Points on a hilly landscape, in no order, each with its height.
A ball rolls from a point to the lowest of its 2 nearest points, and stops where none of them is lower. Distance is the straight distance between rows; heights are no part of it.
z230 height 57.9: [ -2   9   7  -2  -1 -31 -18   5  13  13  -4   6   6  -1 -17  11  -4  13
 -23 -10  19   8   1]
z598 height 46.0: [ 18 -11  34  16  -4  15  -7   6  13 -27   8   0   7 -14  -2 -17  46  12
 -27  -1  20  19  10]
z836 height 18.6: [  9  12 -44  -8 -11   5  -3 -13 -19 -14  15   7  11   5 -27  18 -10  14
   4 -14 -17  21 -14]
z135 height 28.9: [  7 -15 -22  -8 -11  -3  14  28  -4  -7  27  26  -4  -1  14  -7 -18  17
  13   7 -16  -4  -5]
z896 height 62.8: [ -5  10  14  18  -4   3  11 -20   8  21 -36  -5 -17  16   8 -11  11  -6
   1  -2  36 -18  -3]
z802 height 13.3: [ 10  -9   9 -16 -35  -3  12 -13  11  16   6  -6   9 -21  26   6   2  11
   9  17  13   2  22]
z688 height 43.6: [ 19 -26  41  11 -12  10  19  -9   9 -27   1  -9  16 -20  -8   1  54   9
 -25  28   2  23  14]
z400 height 49.5: [ 10   4  27   3 -11   9 -25  11   3 -17   5   3   5   4 -21  -3  37   9
 -22 -21   9  15 -14]
z186 height 73.0: [  5  -1   6 -21  14  -4   0  12 -27  -8  -7 -17   8   1  14 -19  -8  29
 -11  -2 -23  -6  17]
z312 height 39.6: [-30  19 -23  22  19  11   6  13 -21  -5  -5 -16 -27   2  17 -19 -10 -25
  27 -17   0 -19 -11]
z244 height 81.8: [ 15   2  35  -7 -12 -18  12   3 -15  19 -40 -18  -9   4  -3   0  19  34
 -20   5  18  -4  16]
z743 height 21.0: [ 16  -9   0 -10 -38  20   7  -7  10  -9  11  18  13  -1   0  13  13   6
   5  22  -1   7  -6]
z80 height 56.1: [ -5  13 -30   6 -10  12 -23 -13  25  14  -2  15 -14   9 -13  13   2 -19
   5 -13  -2  -4 -13]
z179 height 14.0: [ -9   1  20   4  26  -8   2 -29 -10 -18  -2 -28  12  -3  -8 -14  -1   1
  -9 -10   4  12   0]
z50 height 68.2: [ -3  -1 -36   7  -1   6  11  -6   5   1  -6  26 -15  23  -7   8 -21  -4
  22   9  -6 -14 -25]
z32 height 45.1: [  8 -15  21 -16   7   5   0  11  -1  -3  12   8  11  -3  24 -18 -18 -16
  19  16  14  -7  -1]
z669 height 25.8: [-15 -18  17   5  30 -16  17 -21  -2   0  -2 -26   0 -24  18 -18 -15   4
   6  -4   8  -1  13]
z340 height 46.8: [-26   9  -6   7   6  -4 -11   4  -6  24  -5 -18 -24   1  28 -11  -2 -13
  24 -24   4 -16   2]
z146 height 26.9: [  6  29 -34  -8 -10  16 -16 -28   3 -12  12   0  27 -23  -9  22  -9 -18
  -1  -2  12  14   0]
z258 height 69.5: [-18  23  -8  12  14   7  -9  25   5  41 -13  12 -30  23   7  -7  -7 -40
  19 -17   1 -28  -2]
z3 height 45.5: [ 16 -13   1  -4   7  -5  15   5  -2 -34  21  -5  28 -15 -17  -1   4  15
 -28  13 -23  20   4]
z145 height 19.7: [ 21  -6  32   4 -26 -19  28   9  11   1  19 -15  19 -27   6  12  24   9
 -16  20  -1  18  32]
z142 height 44.1: [ 33  11   2  -7  -8  16   2  18  -5  -8  24   7  23 -13  27 -16  -1   4
  -3  11  27   3  22]
z59 height 59.1: [-16  15 -20   4 -28  10 -14 -25  38  14 -17  -6  -6  -9 -10  17  21  -7
 -17  -3   4  -9 -10]
z588 height 68.9: [ -7  -8  -6 -15   5 -19  -6   8  11  -4 -13  -9  -2 -12   5 -12   0  23
 -24   5 -18  -2   5]
z126 height 42.4: [-25   3 -11  22  35 -17   2   6  26  18 -17  15 -33   9 -12  -5 -23 -12
  -6   0  -6 -22 -16]
z118 height 56.6: [-24  22 -34  21   5   5  19   5 -30  14   4   4 -23  12  -2  11 -28 -39
  51  -9 -14 -18 -15]
z915 height 36.7: [ 14 -18  -7 -16 -35 -12  14  21   6   0  18   5   5  -3  -8   9  14  37
 -16   9 -31  16  10]
z6 height 25.1: [ -7   0  16  10   7   4  -1 -16  -4  -2  -8 -13   4  19 -16 -11   0 -18
   4 -18   0   4 -18]
z24 height 31.5: [-28  12  -4  26  38 -27  18   1  22  19  -2   6 -26  -3   1  -5 -29 -11
  10 -16  26 -22  -8]
z704 height 52.7: [-33   8  -5  25  17 -15  21   2  -3  32  -3  -4 -24  15   0   8 -26 -27
  42 -16  -5 -16 -10]
z65 height 21.6: [  1 -11 -11   6   3  27 -19 -26  22 -22 -22   4 -17   1   8   8  20   3
 -11   6  17  -5  -4]
z995 height 22.9: [ 14  -3 -22  -9 -24  10   1  20 -16  -6  37  10  17 -19  11  -7  -4   9
  15  -2 -15  14   6]
z911 height 32.9: [ -6  -2   8  19  21   7   6   4 -20 -11  14 -10   4   8   6 -20 -14  -7
  17 -15  10   3 -10]
z104 height 26.7: [ -6  12 -23   5 -14  26  -5   2  -6 -17  19   0   2 -16  19 -23   6 -24
  23  -4   0   1 -19]
z919 height 32.8: [  4 -21   1 -23 -30 -24  -6   6   9  11   2  10   4  -1  -9  17  -1  21
   4  11 -30   9  -5]
z415 height 65.3: [-12  -5 -21 -19  20 -10 -18 -10   0 -10 -12  -7   1  -1  -6  10 -14  16
 -17  -1 -30   1   4]
z30 height 24.1: [  6 -16  11   6 -13 -20  30   6  18  -5  20 -13   6 -23   6 -12  14  23
 -13   6 -15  11  14]
z517 height 53.6: [-22  11  11  24  42   3  -8  -2  -3  27 -13   2 -33  29  -9   1  -9 -40
   4 -28 -33 -11  -8]
z869 height 41.8: [ 27 -22  45   0 -27  13   8  18   9 -10  -3 -12   7 -25  -3  13  66   8
 -30  24 -10  23  41]
z503 height 65.9: [ -5  22   7   0  -4   6  -6   4   5  30 -17  -2  -7  23   8  -9  -5 -32
   7  -9  23 -24  -2]
z304 height 16.8: [ 21   2  10 -22 -34  -2  13   0  -4   5  17 -12  30 -17   7  10  17   8
  -3  18  -1  19  26]
z435 height 27.5: [  4   4 -19   1 -27  36 -16 -18  26 -11  -6   7   4 -14  16   9  29  16
 -14  18  16   3  -5]
z459 height 57.0: [-10  22   6   3 -28 -16  -7 -24  24  25 -33 -10  -6  -5 -18  17  19  -4
 -20  -2  20  -7  -4]
z956 height 47.1: [-29  -1 -13  21   8 -19  11   0  -9  12  -1  -9 -26  15  -7   2 -14   0
  16 -18 -22  -9 -17]
z144 height 58.9: [-11  19 -16  28  26  11  -1 -14  -4  26  -5  13 -28  39 -11  18  -3 -42
  19 -24 -17  -3  -3]
z973 height 55.5: [-12  -2   7 -22   8 -17 -28  -9  -4  29   3 -11   3   2  -2  11 -11 -10
  16 -21  -1   5  18]
z422 height 44.6: [  0  25  -5  11   7  -3  22   3  -9   4  -6 -10  10  16  -7 -17 -24 -10
   1   2   8 -19 -25]
z913 height 35.0: [ 18  -2  11 -13 -34   4 -10  14  12  -2  -5   2   5  -8   3   5  27  27
 -27   6  10   1  13]
z69 height 59.8: [-18  -1  13   7   1 -17   1 -27  17  27 -41 -10 -28   8  -7   6  10  -2
 -11  -5  15 -12  -1]
z412 height 51.3: [-25  11 -29  25  25   5 -10  -6  21   2  -4  11 -27  10  -5   1  -2 -26
   8 -13  -2 -15 -12]
z663 height 48.2: [  7  -7  -2 -22  -9  25   0  11 -18  -3  19  26   5  -6  19 -15 -25 -29
  47  18   1  -7  -8]
z417 height 41.4: [ 14 -24  -7   1   0   0  10  18   4 -27  20  13   2   3  -5  -1  10  33
 -16   4 -23  15   0]
z524 height 45.4: [-27  -8  18  21  50  -3   1  -3  -5  16 -24 -11 -22  11  -4 -15 -29 -31
   3 -11 -21 -19 -11]
z895 height 30.6: [  5  -5  -7  -1 -38  17   0  -1  32  -4  -4   6   3 -33  17  11  35  29
 -19  21  -1   3   6]
z279 height 39.2: [-22 -14 -17  17   1   5  15  -9  -7 -14 -15 -10 -18  15  -9  -4   9  13
   3 -10 -31  -2 -24]
z726 height 11.5: [  2 -17  17  -6  23  16 -17 -22   5 -20 -15   2  -6   7   4  -8  13  -1
  -8  10  11   8   0]
z200 height 58.0: [ -1  16  -1  -9 -15 -21 -17   1  -5  30   1   2   5  17 -12  20 -10  -1
  10 -18  10   4   2]
z941 height 19.4: [ 35 -15 -12 -17 -14  21 -10  12 -10 -14  36  16  18 -14   6  15  10   9
   0   6 -17  28  25]
z440 height 27.6: [ 15   3 -11 -36 -32 -11 -21  18   5  18   1  18  10   0   3  14  -7  12
   5   2 -11  -5   4]
z801 height 30.7: [ -8  -7  -8   1 -18   2  -1   6   7  -5  -3   2  -6  10 -12  -8  16  20
  -7 -14 -16   0 -20]
z773 height 54.8: [  7 -10  21   8  -2 -19  11   4   2   2  -1  -1  -3   1  -3  -6   2  27
 -10   0  21   4   2]
z695 height 17.6: [ 20  -3  14 -21 -34  10 -11  -3  -2   4  12  13  21  -5  11   8  -4  -8
  16  11  23   6   3]
z950 height 32.2: [-12  20 -35   3   4  28 -11   8 -17  -2  -4   1 -11   8   4 -18  -1 -28
  25 -22 -11  -5 -13]
z369 height 52.5: [ -7  -4  -6  22  41 -11   4 -10   1  -6 -17   7 -22  18  -7   4 -15   7
 -10  -3  12 -13 -11]
z242 height 39.1: [-16  10 -11  11  22  -9  29   6 -26  -3  12 -17  14   3  -7 -19 -34 -12
  22  -3  -4  -9 -21]
z527 height 46.1: [ 26   5  20   3   4  16   6  -3 -20 -22  21  -3  24   4  12 -20   2  -2
  -1   5  32   5   5]
z630 height 48.9: [ 23   7  21  -6  10   2  12   0 -29 -12   0  -3  25  16  -1  -5 -16   7
  -6  19  23  -5   4]
z351 height 64.6: [-17 -11 -21  19  19  14  -3   8 -15 -11   1  22 -34  24   8   6 -15  -7
  32  -4 -11 -10 -18]
z88 height 51.8: [-31   0   0  -6  26 -21 -13  -7  -3  37   6  -8 -15  -3  15   6 -26 -17
  25 -26  13 -10  11]
z954 height 40.4: [ 14   6  -9 -25   4   3 -18  24  -1  -1  16  14  16 -13  18  -7 -19  -1
   4   8  13  -2  12]
z255 height 52.0: [ 32 -12  35  -7 -10 -10  19   0 -14  -7  -7  -3  19   8  -2   0   6  26
 -13  27  17   5  11]
z266 height 18.2: [-28  11  12  22  49  -6   8  17  -9  24 -12  -5 -30   3  13  -1 -35 -25
  18 -17  29 -27   7]
z992 height 20.7: [ 25  -1   1 -39 -18 -21 -17  22  14   5  12  20  22 -17  -1  22 -10  14
 -12  27   7   6  19]
z483 height 30.1: [ -1 -14 -16  13 -20  -4  32  18  19 -10  19   5  -1 -15  15 -16  -3  22
  -7  16  -3   2  -2]
z635 height 61.8: [-14 -21   1 -14  24 -12 -22 -18  21  -6 -13   7 -15   5  -7   9 -15  -2
  -7   8 -18  -4  -3]
z130 height 49.6: [  6  28   0   1  -7 -12  16  15   1   9  -6 -21  23   2  -4 -22  -8   5
 -18  -9  11 -16 -10]
z75 height 45.3: [ 16 -12  23 -10 -13   8  12  -4   5 -35   9  -4  37 -18 -20   8  27   6
 -22  32 -10  22   7]
z110 height 54.0: [  0  25  10   3 -23 -11   4   2  17  13 -30 -16   5  -1  -9 -16  14  -2
 -26  -4  22 -12  -7]
z800 height 75.9: [ 10 -15  20 -11  34  -4   4  -2 -20 -21  14 -19  16  -8  13 -10  -6  13
 -13  11 -16  11  21]
z334 height 35.3: [  3   0 -20 -22  10  10 -17  13  -6 -12  27  13  22 -19   9 -16 -26 -27
  14  -4  -3   4  -6]
z727 height 35.7: [-26   3   3  11  38  -9  12 -13  -2   7 -14 -24  -2  -1   5 -22 -21 -17
   6  -8   6 -19  -1]
z824 height 23.6: [  7  -8  -9   4 -35  33   3 -11   4 -14  20  11   7 -14  16  -3  27  -8
  16   4  -5  14 -20]
z781 height 39.3: [ 21 -15  28 -13 -27  12 -20  24   4 -16  -5  -1   8 -10  -2  13  60  28
 -33  11 -13  14  25]
z395 height 30.5: [  7  22 -27  -9  16  12 -14 -15  -9 -12  14  11  25  -2 -13   2 -23 -38
   9  -1  10   2  -8]
z607 height 23.2: [  6  15 -19  -8  -5   0 -14 -23  -4 -18   9   3  20   1 -31  37  -2   7
 -10  -3   6  20  -5]
z525 height 78.2: [  6 -15  34  -6  25 -14  -8  -4 -14 -17 -17 -17   4  -8   2  -4  13  25
 -25   3  -1  14  24]
z772 height 60.2: [-17  11 -36  24  21  15  -2   7 -24   8   0  21 -32  28 -13  20 -16 -35
  33 -17 -29  -7 -20]
z661 height 58.1: [ -2 -16  18   8  25 -12  -6 -20   7  -1 -18  13 -18  28 -22  18 -21  -1
  -2  12   0  -4 -15]
z692 height 23.4: [ -4 -11 -32  -6 -28   8   2   4 -13 -10  17   4   2  -1 -15   7   5  17
   7 -14 -33  14 -21]
z175 height 13.9: [ 33 -12   5 -28  -7  -4 -13  13 -10  -7  17  15  14  -4  10  18  -2  26
  -8  16  -1   7  31]
z375 height 80.2: [  1   1  48  -6   9 -16  -3 -20 -22   2 -44 -21   0   6 -16   5  22  17
 -23   4  11  11  17]

Two balls start at each pair of points below. Name the first point that both come to, or write -.
z3 / z186 -> -
z75 / z255 -> -
z110 / z588 -> -
z773 / z375 -> -
z772 / z258 -> -
z32 / z503 -> -
